Points, in no order, along strands that fork and pass close to each other.
(in the rows, 128 means zero)
Points whose rows are less than 122 apart are linked; no others are. Some points are linked to none.
k_590: [143  96 147 111 120 163 159 106 116 135  94 119 110 111 126 151 192  88
 140 108  49 127 141 124 118  97 132 116 109 108  82  81 109 109  97 113
 121  93  97 109 113 133 120  81 157]
k_834: [161  79 143 119 124 140 144 103 111 142  77  82 126  98 115 139 216  99
 157 100  48 140 145 131 128  84 128 104 101  92  82  96 111  73  93 116
 113  92  87 107 121 133 109  73 166]
k_897: [160  83 117 129 148 135 202  87 135 125  92 121 173  80 102 113 194 133
 172  92  71 126 119  94 104 115 118 119  89 103 119 107 117 119 105 157
 132 104  89 105 111 126 113 115 153]
k_560: [142  56 112 113 129 145 195  82 129 119  98 131 162  83 107 119 174 114
 157  70  65 112 116  98  91 125 123 125  87 127 108  97 114 127  90 135
 136  88  70  97 104 132 121 104 134]
k_237: [169 166 175 152 133 151 180 166 113 134 149  91  79  79 158 119 167  98
 154 134  73  80 163 108 146  71 200 123 103 127 125 102 109 121 153 112
 107 116 129 138 165 135 114 108 139]
k_436: [129 176  99 121 128 164 177 117 141 115 131 151 178  80 137 106 115 182
 190 157 123 113 127 107 164  99 111 126 127  92 155 143 137 167 112 184
 106 142 159  95 123 119 159 178 127]
k_686: [159 111  81 152 159 120 223  84 144 129 103 137 216  55 123  91 169 174
 192 105 115 153 110  95 127 128  96 137  94  96 135 137 111 129 107 175
 123 135 112 119 131  99 106 153 142]
k_210: [151 120 134 132 117 145 152 114  94 134 146 108  90  94 148 130 118  95
 130  76  65 124 150 113 100 137 200 159  88 176 119 104  90 133 127  69
 125 131  77 125 150 173 110  99 132]
k_163: [156 141 155 145 155 131 166 144 149 140  95 121 153 102 114 101 227 135
 184 135  97 125 134 139 147  82 124 118 127  77 146 119 147  83 137 149
 115 107 132 130 151 115  87 136 182]
k_556: [ 79 133 101 115  66 110 112 137 165 105 132 135 171 158 128 115 104 194
 111 161 194 117 131 119 117 151  87 121 145  69 143 150 202 127 179 131
 119 157 173 137 117  88 155 188 122]
k_790: [ 98 120  99 127  85 109 125 131 176 107 115 153 198 151 127 115 118 183
 128 152 181 120 124 122 113 145  55 151 129  72 156 155 181 118 165 136
 119 147 174 139 131  87 129 189 135]
k_222: [130  94 134 128  69 106 105 131 127 123 133 140 106 156 143 183 143  72
  90  97 143 139 163 148 102 127  85 150  88 104  66  80 117  42 134  70
 117 145  86 146 158 125 104  97 122]
k_145: [123 105 126 141  69 112 106 165 139 153 138 114 152 129 154  91 153 105
 125  86 159 151 154 148  95 111  79 154  82 110 116 116 131  45 161  74
 111 130 123 178 190 134  84  98 138]
k_21: [124 102 106 138 107 126 149 119 111 130 170 123 139  97 127  87  77 120
 127  91 118 141 130  93  99 166 181 153  89 196 147 151  68 173 123  84
 126 154 114 133 158 192 122 124 114]
k_36: [105 165 151 134 124 147 105 173 150 117 138 131 132 129 139 107 141 178
 135 169 168  86 129 146 177  94 139 128 157  98 171 139 202 102 154 149
 127 119 153 119 137  92 147 179 131]
k_567: [ 83 183 134 134 192 117  74 113  90 146 123  94  90 159 101 150  74 162
 116 163 181 133  87 160 140 164 147 100 183 128 150 161 138 169  94 189
 156 137  88  99  86 103 189 137 134]
k_938: [122  94 119 114 113 144 174  90 125 118 151 161 131 113 128 128 119 107
 129  81  86 128 127  99  89 151 135 136 111 167 110 106  96 172 105 119
 143 133 111 112 124 169 124 113 126]
k_31: [129 153 117 155 118 115 120 172 169 160 154 112 142  86 155  70 108 147
 153 171 169 130 144 130 183  79 157 143 137 151 134 169  85 155 158  80
 139 140 186 160 178 146 122 117 125]
k_948: [127 126 138 153  80 115 105 185 162 154 157 121 136 123 170  76 135 122
 130 129 172 125 155 132 141 100 119 174 110 130 133 132 130  94 172  68
 128 128 174 175 195 129  93 107 118]
k_594: [128  86 129 123  92 120 111 130 137 127 117 141 132 156 128 159 167  91
 112  84 133 142 134 143 100 115  63 144  99 110  96  94 118  55 124  97
 127 121 100 142 147 138 100  98 149]
k_770: [151 124 137 125 106 153 144 127 112 166 127  97 106  91 162 117 170  94
 149  71  82 159 152 148 100  88 142 127  92 131  88  85 105  76 127  98
 119 120  94 135 152 161 108  81 154]
k_707: [128  96 111 103 127  89  95 111  79 128 121 181  95 188  88 164  88  80
  80 108 121 135 119 128 123 186 112 128 141 186 103 149  61 165 133  98
 137 175 137 128 109 194 111 109 110]
k_474: [124 149 134 147  97  89  81 172 159 113 173 122 118 155 160 130 120 145
  91 168 195 108 151 114 138 137 160 139 141 111 127 139 160 111 182  84
 127 122 170 174 140 108 140 142  92]
k_83: [164 145 158 141 129 153 169 139 107 136 157  99  86  89 153 125 141  99
 145 115  69 103 153 104 126 102 196 144  97 150 123  99  97 135 138  94
 119 121 106 132 159 155 116 101 142]
k_798: [130 137 122 124 132 156 179 107 143 105 174 143 150 101 126 116 109 139
 150 137 100  99 123  89 129 132 154 144 110 143 145 129  96 188 103 155
 132 133 122  99 140 146 155 149 123]
k_597: [133  95 119 117 110 101 104 128  82 137 125 162  87 167 123 162  96  66
  88  87 115 155 141 133 120 164 111 143 126 185  95 127  71 136 138  83
 129 171 122 131 133 191  96 100 124]
k_12: [134 158 152 136 139 135 151 160 165 137 103 141 167  89 126  83 196 162
 192 154 131 113 132 151 175  78 121 132 131  83 170 134 162  93 150 138
 109 130 160 136 165 103  82 166 166]
k_298: [113 143 128 136 115 127  98 162 168 128 162 134 145 152 143 108 107 152
 118 166 182 118 130 132 153 114 120 154 149 132 140 154 120 140 151 129
 135 125 182 143 147 131 137 150 129]
k_274: [139 130 160 132 129 159 123 139 139 133 115 135 110 148 133 153 194 100
 133 133  92 117 137 139 130  87 112 136 133 104 123  90 144  78 129 126
 130  96 134 126 137 116 117 112 152]
k_846: [105 162 141 131 155 175 147 125 106 127  93 122 115 132 117 139 109 166
 155 161 121 108 122 144 156 103 111  99 165  95 164 129 199 145 119 221
 130 125 134  65  98 101 181 164 145]
k_84: [ 79 160 143 139 162 109  60 122 105 124 141  91  86 180 104 157  71 165
  88 152 196 116 103 147 136 175 140 117 179 117 142 148 172 151 118 172
 163 132  81 121  93  88 180 141 118]
k_663: [118 151 120 113 140 154 144 106 141 115 148 148 135 141 127 142 100 153
 139 150 124 130 116 119 132 131 117 119 152 134 135 130 127 178 111 187
 139 137 162  89 101 139 169 153 130]
k_850: [138 125 141 136  81 109  96 136 134 106 154 143  88 177 155 191 132  87
  79 126 148 123 164 122 113 138 113 156 115 109  92  86 135  74 152  75
 125 141 124 158 149 120 119 110  99]
k_645: [123 108 105 112  87 135 127 130 103 159 126 119 110 100 171 100 102  72
 116  43 115 199 156 150  75 129 137 119  81 169  90 110  90  97 144  90
 113 149 102 138 150 192  90  99 137]
k_371: [116 127 120  96 160 100  66  97 104 117 120 155 100 202  73 172  81 117
  77 139 146 136  94 142 125 194 123 114 165 166 127 161  81 174 121 150
 152 159 138 123  78 150 151 124 105]
k_828: [101 134 125 136  89 129 112 160 192 138 132 145 181 113 146  71 144 173
 153 161 169 107 141 144 164  88  95 155 125  98 160 160 150 112 167  96
 129 136 183 152 178 103 103 156 128]
k_280: [171 154 133 146 158 107 114 129  96 148 152 110  79 129 124 159 126 121
 127 146  90 112 132 104 137 128 206 138 121 177 131 119  78 146 135  89
 117 135 136 144 121 166 136  95 121]
k_433: [132  98 128 129  95 104 100 146  99 136 136 149  92 171 146 164 101  61
  81  92 143 151 151 141 120 151  96 162 108 164  93 114  85 104 145  78
 124 162 114 143 154 175  92 102 123]
k_893: [ 89 208 105 120 183 126 107  99  89 129 132 103 113 122 111 135  70 170
 141 167 169 140  89 138 140 164 158  90 164 113 145 172 118 195  75 193
 134 139 101  79  88 121 209 152 127]
k_78: [135 133 172 128 117 150  70 120 118  92 121 116  56 183 134 217 118  92
  69 162 112 111 152 132 139 143 144 128 159 107 107  91 187  96 122 104
 132 111  97 141 108  66 142 118  80]
k_809: [113  84 124 123  88 115 117 156 113 141 140 147 130 164 142 121 101  74
  93  93 160 158 134 127 100 142  66 152 106 155 103 126  94 121 155  96
 127 151 139 147 164 177  91 114 137]
k_557: [118 164 150 150 140  78  60 139 103 127 156  89  62 167 131 183 104 146
  71 158 174 121 143 117 122 168 177  78 185  97 118 122 214 122 152 113
 145 140  93 162  84  71 171 122  70]
k_261: [163 169 125 166 145  92 121 183 141 159 158  99 113  85 147  94 117 141
 153 168 153 119 138 122 174  85 202 142 131 166 139 152  82 140 150  71
 122 136 177 171 156 154 121 106 122]
k_209: [173 167 171 158 133 136 139 185 125 153 152 109  82 101 175 116 173 101
 153 143 107  98 156 131 161  65 172 140 129 134 129 105 128  93 152 106
 114 113 159 148 165 135 103 109 132]
k_265: [152  92 131 130 114 115 116 123 131 144 108 107 141 129 122 130 201 109
 147  80 113 155 138 146 109  92  81 131 105 106 104 103 123  39 114 109
 122 109  98 138 153 140  94  90 168]
k_962: [141 113 129 123 100 139 128 127 102 160 131 117  89 114 170 141 138  74
 122  65  99 171 155 153 102 110 135 140 103 158  83  90  92  87 127  83
 124 138 101 131 148 172 100  82 146]
k_293: [133 126 165  93 157 157  55  98  91 114  92 123  49 195  93 195  90  93
  74 156  82 127 109 145 159 178 147 119 183 151 115 129 146 158  88 142
 141 120 110 127  70  95 137  97 103]
k_837: [134  63  90 111 110 108 154 112 118 157  95 120 182  93 127  71 131 119
 147  37 137 203 115 128  62 124  65  81  75 150 112 137 106  92 130 128
 115 129 112 141 125 166  84 106 142]
k_525: [ 98 116 114 133  72 112 114 153 182 122 134 146 187 142 135  90 138 160
 126 151 176 113 141 120 121 127  77 154 114  87 145 148 159 111 175 100
 122 143 180 163 164  99 109 160 134]
k_529: [131 149 168 142 135 158 120 161 143 120 116 133 115 145 133 144 192 120
 135 153 107  95 137 141 147  87 130 128 142  88 155 105 181  74 152 142
 128  92 137 125 135  92 125 149 145]
k_613: [121 114 115 131 122 107 130 119 171  93 104 152 171 163 110 151 168 157
 125 127 146 132 120 123 105 142  70 141 129  68 148 120 190  81 147 139
 134 118 135 139 117  88 113 167 157]
k_429: [133 135 126 129 156 148 165 109 129  97 180 127 142 107 109 119 100 127
 147 142 103  76 120  95 146 145 179 161 106 163 167 149  77 188  90 143
 127 124  98  87 148 149 158 153 113]
k_853: [132  99 148  87 124 162 113 100 108 111  94 169  76 167 119 186 136  68
  92 123  68 133 128 142 136 140 117 133 154 142  73  87 115 139  77 112
 123 113 118 117  91 124 117  89 133]
k_709: [137  75  90 144 126  90 163 123 147 162  91 116 214  98 124  53 148 145
 155  83 165 199 115 137  92 124  33 125  97 125 132 167 115 105 131 130
 118 139 142 161 157 122  66 123 152]
k_972: [140 195 156 143 171 138 132 172 121 123 144  96  88 105 135 127 126 136
 133 186 134  85 135 134 181  84 203  91 159 135 143 145 137 146 141 166
 120 117 153 126 127 116 156 153 136]
k_44: [118  77  90 129 125 154 215  92 136 121 148 167 194  76 137  97 123 131
 159  78 107 109 104 101  94 148  98 157  88 159 150 123  97 153  86 157
 138 122  89  97 132 135 135 150  96]
k_61: [129 107 133 103 129 151 160  85 122 107 135 162 108 135 115 152 125 102
 119 109  66 117 123 102 108 151 148 130 131 159 102  99 103 183 100 128
 144 123 116 102 108 152 133 113 127]
k_742: [100 169 112 121 141 160 122 118 113 125 120 131 137 137 132 127  84 189
 151 155 171 124 108 142 153 120  86 122 172 100 162 150 179 153 106 212
 130 132 148  72  98 114 191 171 128]
k_384: [114  90  98 103  86 140 147 124 116 154 117 123 156  85 151  59 101  95
 130  39 130 201 134 137  51 133 105  94  63 162 102 125 100 111 142 107
 109 133 112 142 141 185  88 111 129]
k_921: [162 141 127 147 155 114 133 130 102 136 169 106 112 101 107 127 110 134
 138 138  96  88 126  90 130 138 224 154  92 181 151 133  61 158 129  86
 116 134 105 140 143 167 143 109 114]
k_658: [117 174 118 109 173 142 142  85 111  93 151 117 124 122 102 149  80 148
 137 167 116  94 107 106 145 163 183 112 131 135 150 158 106 203  84 188
 130 124  97  69 102 125 193 163 108]
k_582: [109  92 122 130  80 128 126 162 129 159 140 133 154 136 148  81 106  95
 116  96 163 167 134 131  97 124  67 150 101 154 115 136 100 125 154  98
 122 148 161 158 173 167  93 112 142]
k_350: [107  78 104 110  99 106 154 117  88 133 133 170 133 135 122 111  76  80
 108  74 128 165 128 109  81 179 105 115 114 191  98 144  74 178 135 100
 134 172 133 122 130 205 102 124 121]
k_805: [139 123 100 142 127 138 210 110 155 144 123 138 209  47 125  69 153 173
 197 108 110 147 121 106 117 109  97 136  89 104 150 136 111 137 114 149
 117 144 125 135 149 121 105 141 136]
k_488: [106 163 149 119 188 139  76  98  92 136 113  95  74 165  90 168  84 138
 106 165 125 128  94 146 146 161 167  94 177 146 138 148 140 177 102 183
 158 127 101 101  74 106 175 123 123]
k_162: [114  80  87 137 109 116 168 129 149 159 108 151 214 105 130  77 129 138
 152 103 155 174 110 126  94 121  25 137 106 129 136 149 103 139 130 140
 120 155 172 142 147 127  96 137 142]
k_990: [107 179 122 144 137  91  78 184 162 122 153 109 129 120 154 104 105 170
 106 189 224  94 128 159 179 120 178 129 163 114 150 166 156 130 162  98
 135 107 148 152 138  93 163 164 102]
k_50: [145 156 184 148 135 148 117 182 135 122 120 126 103 125 154 140 213 107
 131 157 110  77 153 146 161  74 154 124 133  82 157 103 189  50 166 122
 113  92 135 131 155  81 112 146 121]
k_779: [109 152 164 140 128 147 112 164 141 110 120 131 121 140 131 130 170 161
 127 158 133  89 136 140 150 106 140 119 149  76 175 116 232  75 164 147
 125 108 125 117 129  76 139 177 133]
k_592: [126 127 168 117 127 169  85 124 127 101 113 132  69 189 128 199 132  89
  84 151  99 116 136 141 142 128 125 139 157 117 116  90 167 107 117 125
 138  97 114 129 109  85 135 116 112]
k_905: [112 183 156 146 164 115 100 201 117 127 139  92  95  98 151 106 126 158
 109 178 199  62 129 172 205  86 193  96 172 114 162 151 207 114 146 155
 119 111 118 123 139  83 164 169 112]
k_648: [155 139 143 139 107 148 148 153 131 171 131 100 133  82 151  74 181 121
 171  85 103 158 146 144 108  78 132 127  97 118 119 101 119  69 140 102
 116 122 119 157 173 151  90  88 160]
k_950: [154 177 120 158 169  88  92 174 133 154 152 108 116 123 129 124 115 143
 133 186 165 119 118 137 159 115 193 132 144 159 145 151  81 142 142  98
 121 124 171 164 129 143 146 122 121]
k_904: [ 72 159 121 135 101  93  82 151 136 117 164 104 117 155 138 119  87 190
  84 169 220 116 129 130 134 161 150 101 173  86 127 149 197 141 167 128
 139 141 134 144 106  86 185 161 107]
k_200: [140 149 163 141 141 109  49 124 106 107 134  94  53 180 125 209 100 113
  67 166 140 111 145 125 138 163 167 110 167 118 123 114 191 107 134 104
 140 121  88 158  92  76 154 117  63]
k_966: [172  95 149 138 138 112 121 117 128 137  91  83 134 122 115 132 232 107
 161 105  88 146 146 144 136  83 106 121 115  84 104 107 130  37 108 118
 121  93  94 124 152 125  93  88 174]
k_554: [145 111  69 142 159 133 214  75 134 122  98 166 204  86 128 126 154 170
 176 112 106 146  96 100 120 137  84 134 111 101 133 123 115 139 108 188
 131 138 135  99 104  97 136 163 134]
k_650: [125 110 130 101 145 144 145  66 111  91 135 158 106 143  92 159 106 109
 116 128  59  91 119 100 120 179 177 136 133 171 121 123 101 201  87 130
 144 118 104  89  99 141 142 122 104]
k_587: [117 101 117 104 133  94  93 123 104 114 137 170 118 200  91 156  80  93
  76 130 155 136 108 127 121 187  94 132 145 171 115 157  72 176 139 130
 143 163 154 128 113 180 126 132 112]
k_836: [113 185 160 135 152 151 119 186 123 126 132 108 104 105 142 108 133 155
 138 179 163  74 135 159 203  73 173  93 169 114 162 148 188 121 146 178
 116 116 146 111 137 100 155 173 136]
k_568: [116 107 133 109  95 114  94 134 133  88 144 161 107 209 114 181  94  93
  58 130 159 124 129 118 112 169  81 142 128 123 102 119 121 129 151 114
 143 146 130 144 126 141 118 132 108]
k_609: [106 157 153 114 167 165 118  99 104 121 114 105  82 153 103 160  85 138
 123 165 105 120 111 133 151 141 152  90 172 132 136 136 161 190  99 205
 153 120 115  72  78 106 181 133 128]
k_82: [121  75 128  87 114 158 170  76 114 105 101 174 112 124 109 155 142  83
 117  93  50 110 126 109 107 153 138 127 128 147  73  89 111 169  68 117
 127  96  96  99  82 130 123  95 123]
k_884: [127 124 119 138  98 148 183 134 155 159 138 128 181  63 134  51 137 155
 175  99 116 157 132 120 104  97 107 131  92 128 139 127 107 133 128 119
 123 145 143 151 161 147 101 117 145]
k_99: [111 119 105 141  83 142 158 136 150 153 157 112 171  65 148  43  80 140
 149 125 142 165 140 104 124 112 129 139  98 161 135 164  80 184 135  86
 134 161 161 148 180 165 121 118 119]
k_95: [140 117 115 140 108 129 139 124  97 139 157 110 111  91 143 100  88 110
 124  72  95 144 143 106  92 153 200 159  81 194 136 130  81 142 135  71
 121 147  97 134 158 193 109 110 120]
k_899: [151  92 116 147 142  66 143 118 178 119 106 113 197 129 127  86 195 157
 151  98 164 161 131 130 122 131  60 148 117  81 131 152 155  74 130 127
 126 111 121 158 164 104  59 138 169]
k_91: [152 161 165 133 176 149 134 118 100 114 126  93  63 133 116 173 125 105
 114 180  57  85 133 111 155 121 217  95 134 142 130 125 112 165 133 136
 120 106 121 114 108 117 149 112 121]
k_497: [160 119 139 137 153 139 185 116 142 134  90 118 155  96 104 116 214 128
 175 123  72 129 130 118 124  90 120 109 113  84 126 108 132 104 123 156
 123 105 119 118 123 126 106 119 177]
k_73: [155 143 145 140 137 130 118 132 114 138 153 128  80 148 143 154 131 104
 118 131  99 133 136 116 137 119 160 147 135 166 116 109  96 137 133 105
 131 133 148 136 135 162 121  99 135]
k_558: [108 204 114 157 180  79  68 188 131 144 131 102 124 116 129 123  94 163
 113 199 217 108 101 183 153 139 187 122 168 127 167 165 126 135 140 107
 131 111 131 155 120  90 170 150 111]
k_178: [124 164 103 130 127 151 162 129 159 135 111 157 190  87 135  92 137 187
 197 156 134 132 128 129 166  87  89 136 134  91 162 151 140 140 126 162
 110 146 180 112 137 113 125 173 141]
k_221: [134 112 149  84 135 153  93  87  99 103  94 168  62 185 101 191 107  77
  78 136  67 132 118 141 145 169 134 127 170 157  90 111 115 161  77 119
 130 127 126 121  79 124 118  95 117]
k_822: [120 126 150 104 134 160  95 115 136 104 121 146  84 193 115 184 114 106
  89 138 112 127 119 139 133 139 107 134 163 138 123 105 150 141 117 153
 151 112 134 117  97 115 140 124 124]
k_34: [154 156 154 159 118 115 108 192 151 150 165 121 105 117 174 101 149 122
 137 146 156 105 152 131 163  83 155 166 129 139 138 125 133  94 160  83
 123 114 172 163 175 131 103 111 113]
k_406: [133 131 134 144  84  88  91 162 140 112 169 130 108 173 157 155 116 107
  81 143 177 121 159 103 118 148 128 155 117 116 108 118 134 100 178  76
 121 140 158 175 153 131 121 125  96]
k_496: [145 137 155 138 124 148 129 140 130 142 145 135  93 144 152 144 157  97
 128 121  99 131 139 129 127 100 129 148 131 140 114  93 116 109 132 115
 133 118 142 135 143 146 116  99 147]
k_534: [103 140 112 130 137 150 131 116 129 112  98 148 158 151 120 142 108 189
 143 144 163 123 108 145 132 132  60 146 163  88 175 134 204 119 126 196
 132 131 145  89  98  91 167 183 139]
k_216: [153 142 164 117 180 134  38 104  81 134  92 103  49 184  96 204  99  97
  81 172  94 114 114 149 160 164 168 116 171 154 128 129 134 133 104 123
 132 117 105 142  71  95 145  94  85]
k_208: [149  70 120  97  95 126 103 103 101 153  91  86 122 103 136 138 165  91
 144  54  91 178 151 168 106  91 108 103  91 133  61  97 104  37  94 101
 110 123  71 111 129 153 102  74 155]
k_807: [ 86 158 139 133 103 120  93 161 147 115 154 119 127 134 145 107 117 202
 109 165 192  94 132 134 156 125 147 113 160  84 155 139 225 113 166 132
 131 131 138 128 122  79 171 178 114]
k_636: [112  91 114 126  78 124 118 165 126 165 120 111 164 119 148  65 126  97
 123  75 163 183 140 151  82 113  59 137  78 136 117 131 115  78 157  93
 114 134 134 170 180 156  77 100 148]
k_15: [117 110 137  90 105 125  82 119 127  75 125 165  86 220  93 200  75  97
  47 130 145 123 116 129 122 183  89 128 149 122 101 121 139 142 132 126
 151 145 109 137  94 121 126 128  95]
k_956: [128 128 130  89 159 128 105  61  97 102 119 154  88 163  72 170  96 118
 103 142  66 109 106 113 127 191 181 112 154 171 115 137  96 198  90 135
 143 137 118 104  73 136 148 113 100]
k_421: [129  65 121  98 131 161 186  81 125 108  78 152 142 108  99 152 170  99
 136 103  46 102 118 102 110 137 129 123 112 117  90  89 121 155  76 142
 125  81  96  90  74 109 131  99 128]
k_926: [105 132 121 133 123 125 129 121 152  94  98 143 156 158 116 141 145 185
 133 139 151 120 122 133 120 141  83 138 148  64 173 123 230  96 150 158
 132 125 129 116 108  75 140 189 148]
k_472: [138  71 106  93  96 122 111 110 109 152  98 106 134 105 136 118 142  93
 137  33 112 191 141 158  81 103  91  90  82 143  74 110 100  53 115 109
 113 126  79 121 126 174  91  85 149]
k_27: [117 132 125  86 157 125  94  70 106 104 117 156  94 176  76 173  79 125
  97 141 107 132  96 130 128 192 145 103 171 165 118 148 106 198  93 166
 155 148 135 101  65 138 155 124 105]
k_911: [119 123 107 105 140 159 170  86 139 115 125 174 147 132 121 153 113 139
 138 131  99 131 106 114 114 139  99 121 140 136 125 109 131 176 105 190
 144 135 154  84  87 129 159 145 122]
k_287: [116 105 109 132  88 154 176 126 138 138 162 122 169  66 148  51  80 129
 143  90 129 158 133 102  93 135 142 145  78 171 144 145  87 170 121  96
 129 147 124 136 171 175 117 125 115]
k_711: [ 90 157 134 134 128 109  75 141 138 109 160 106 107 179 123 144  82 165
  84 162 201 111 120 135 132 160 139 126 169 112 142 146 172 136 148 151
 147 126 123 135 106  99 176 158 112]
k_22: [109  72  87 125  97 126 184 119 131 158 123 155 198  92 138  72 107 122
 143  81 142 179 110 112  71 136  53 115  94 154 124 138  93 156 126 135
 125 158 152 137 136 154 106 131 125]
k_640: [145 156 122 140 174 125 137 132 114 110 176 109 139  95  94 124 101 136
 149 159 117  65 112 100 153 136 219 149 101 168 171 157  48 173 103 120
 110 126  95 123 149 144 163 142 118]
k_199: [138 132 136 146  92 126 116 173 144 173 134 107 147  97 158  63 175 127
 160  91 142 156 152 161 120  86 105 151  95 114 132 118 134  46 158  80
 112 121 133 178 198 132  74  90 142]
k_465: [122 173 127 149 136  51  61 157 117 128 157  96  91 161 134 165 103 150
  72 171 208 129 138 122 113 179 185  90 169 100 124 133 181 124 173  90
 126 140 126 181  85  93 170 133  68]
k_119: [119 130 122 150  88 134 136 162 157 167 151 111 150  87 154  50 102 137
 153 139 153 158 150 127 148  88 124 146 117 156 131 161  89 153 156  82
 139 153 185 162 187 159 107 108 129]
k_202: [122 108 136 113 117 133 105 124 134 112 137 167  99 190 121 172 117  92
  88 115 129 134 123 130 120 141  90 145 143 148 111 111 110 136 128 126
 143 133 143 130 122 152 117 114 131]
k_524: [100 150 154 122 155 190 156 109 105 119  88 104  87 133 107 156  97 137
 136 166  81 103 123 135 151 123 143  77 158 104 144 130 183 185 106 220
 134 115 116  58  83  93 186 134 128]
k_704: [112 201 119 119 171 142 130 113 109 111 146 104 115 111 119 134  81 164
 142 177 142 116 111 123 153 137 178  93 154 121 146 159 120 192  97 192
 127 130 116  84 102 124 197 161 130]
k_390: [131 203 120 151 193  91  75 175 119 155 135 105 115 122 116 138 107 153
 126 196 180 116  96 164 146 132 197 114 160 145 158 154  96 138 133 124
 125 117 145 159 104 115 168 133 118]
k_285: [126 165 114 123 127 159 169 121 151 115 165 142 157  96 136 108 108 162
 164 157 119 114 127 102 148 109 135 127 125 121 141 140 110 179 111 168
 123 141 156 102 127 139 162 158 129]
k_902: [110  77 101 117 121 143 198  82 130 107 152 176 165 103 129 119 108 115
 140  79  97 102 113  98  92 168 118 152 107 174 132 121  99 178  85 142
 148 123  97  91 124 151 136 141  95]
k_434: [135  91 110 142 129  84 138 121 176 109 103 140 193 149 115 122 180 146
 133 108 156 145 121 122 105 134  51 147 112  78 135 137 156  76 138 131
 127 118 130 153 139 102  83 148 167]
k_337: [134 143  90 142 147 133 162 112 153 124  86 164 200 115 136 117 140 189
 175 141 152 148 108 138 146 121  59 155 143  84 165 151 160 121 125 178
 116 139 173 108 124  93 120 184 152]
k_193: [148 126 106 150 168 107 170 109 164 123  80 148 197 115 130 111 178 172
 174 127 151 155 116 140 145 123  72 153 139  78 147 147 157 102 124 174
 125 121 152 119 131  92  92 172 172]
k_127: [128 113  79 120 147 146 193  81 136 119 106 183 184 114 123 147 134 157
 159 119 105 138  95 109 111 139  75 129 126 116 132 113 128 154 110 195
 135 140 153  89  86 110 154 155 128]
k_206: [120 143 137 140 115 123 136 157 184 142 111 148 188  97 136  67 177 176
 184 149 152 124 134 152 167  86  94 153 125  90 170 151 155 100 154 106
 122 137 168 150 178 101  77 156 151]
k_375: [117 126 119  99 157 150 159  65 123  82 145 150 127 133 101 152  91 126
 128 144  86  89 110 102 128 178 163 133 131 154 139 134 110 209  79 173
 147 118 104  66  97 129 169 148  94]
k_641: [ 98  67  99 110  92 121 174 122 106 147 134 164 161 114 138  86  86  87
 123  70 140 175 118 110  69 157  74 110 102 176 106 135  87 169 132 118
 128 158 140 127 135 188 104 127 121]
k_220: [162  80 114 144 141  76 142 119 151 143 101  93 189 113 122  73 182 150
 159  72 151 190 128 135 112 117  57 127 109 110 126 153 133  70 120 134
 122 115 116 157 163 133  56 109 168]
k_47: [156 174 160 143 162 146 152 143 116 114 150  99  85 114 128 144 132 119
 132 173  86  81 136 103 158  97 212 103 132 140 135 125 111 162 137 145
 119 115 137 120 129 127 147 131 135]
k_8: [131  98 117 120 134 134 152 112 151 130 107 164 159 143 112 142 166 123
 141 102 111 143 107 127 103 115  62 132 127 119 122 103 128 115 119 153
 139 118 144 121 108 132 117 123 158]
k_56: [154  55  94 104 116  95 125 102 112 145  88  98 164 106 122  97 143 117
 147  30 122 202 122 136  79 114  66  77  80 145 101 137 110  60 116 129
 113 124  90 127 125 168  77  91 149]
k_334: [119 185 145 152 161  81  86 198 134 126 152  94 104  97 158 113 122 164
  96 182 214  75 125 162 180 113 208 107 167 111 159 147 205 118 155 110
 125 106 117 146 129  76 160 163  89]
k_665: [134  79 143  94 111 157 131 101 110 131  85 142  98 134 122 172 173  73
 117 103  64 138 137 143 128 112 113 125 127 125  57  77 108 104  73 103
 114 102 103 110  97 126 115  75 151]
k_694: [152 159 158 122 194 137  80 105  78 141 101  94  56 153  97 189 110 112
 104 184  67 102 112 130 154 145 207  89 152 156 130 134 116 155 119 130
 127 112 115 129  73 111 154  97 100]
k_172: [128 159 125 148 122  68  63 161 136 111 164 107 107 171 138 158 101 138
  75 174 204 118 141 118 121 173 172 124 151 111 127 140 151 122 177  88
 127 129 147 180 112 107 156 140  77]

Follow the links from the first point to the second, and from the first to the third. Name the last point that the two ways share.
k_280; k_902; k_421 | k_61
k_587; k_47; k_613 | k_567
k_926; k_904; k_650 | k_567
k_82; k_84; k_433 | k_650
k_261; k_956; k_966 | k_836
k_287; k_904; k_91 | k_836
k_31; k_84; k_640 | k_36
k_199; k_163; k_704 | k_650
k_902; k_534; k_206 | k_61

A fork is a point with three links. Follow the links from the first point to the second and name the forks in between, in order.
k_265; k_905 | k_836
k_846; k_853 | k_567 > k_36 > k_836
k_375; k_524 | k_567
k_285; k_47 | k_529 > k_36 > k_836
k_921; k_742 | k_529 > k_36 > k_567
k_27; k_609 | k_650 > k_567
k_436; k_216 | k_285 > k_529 > k_36 > k_836
k_433; k_938 | k_650 > k_61
k_926; k_433 | k_567 > k_650
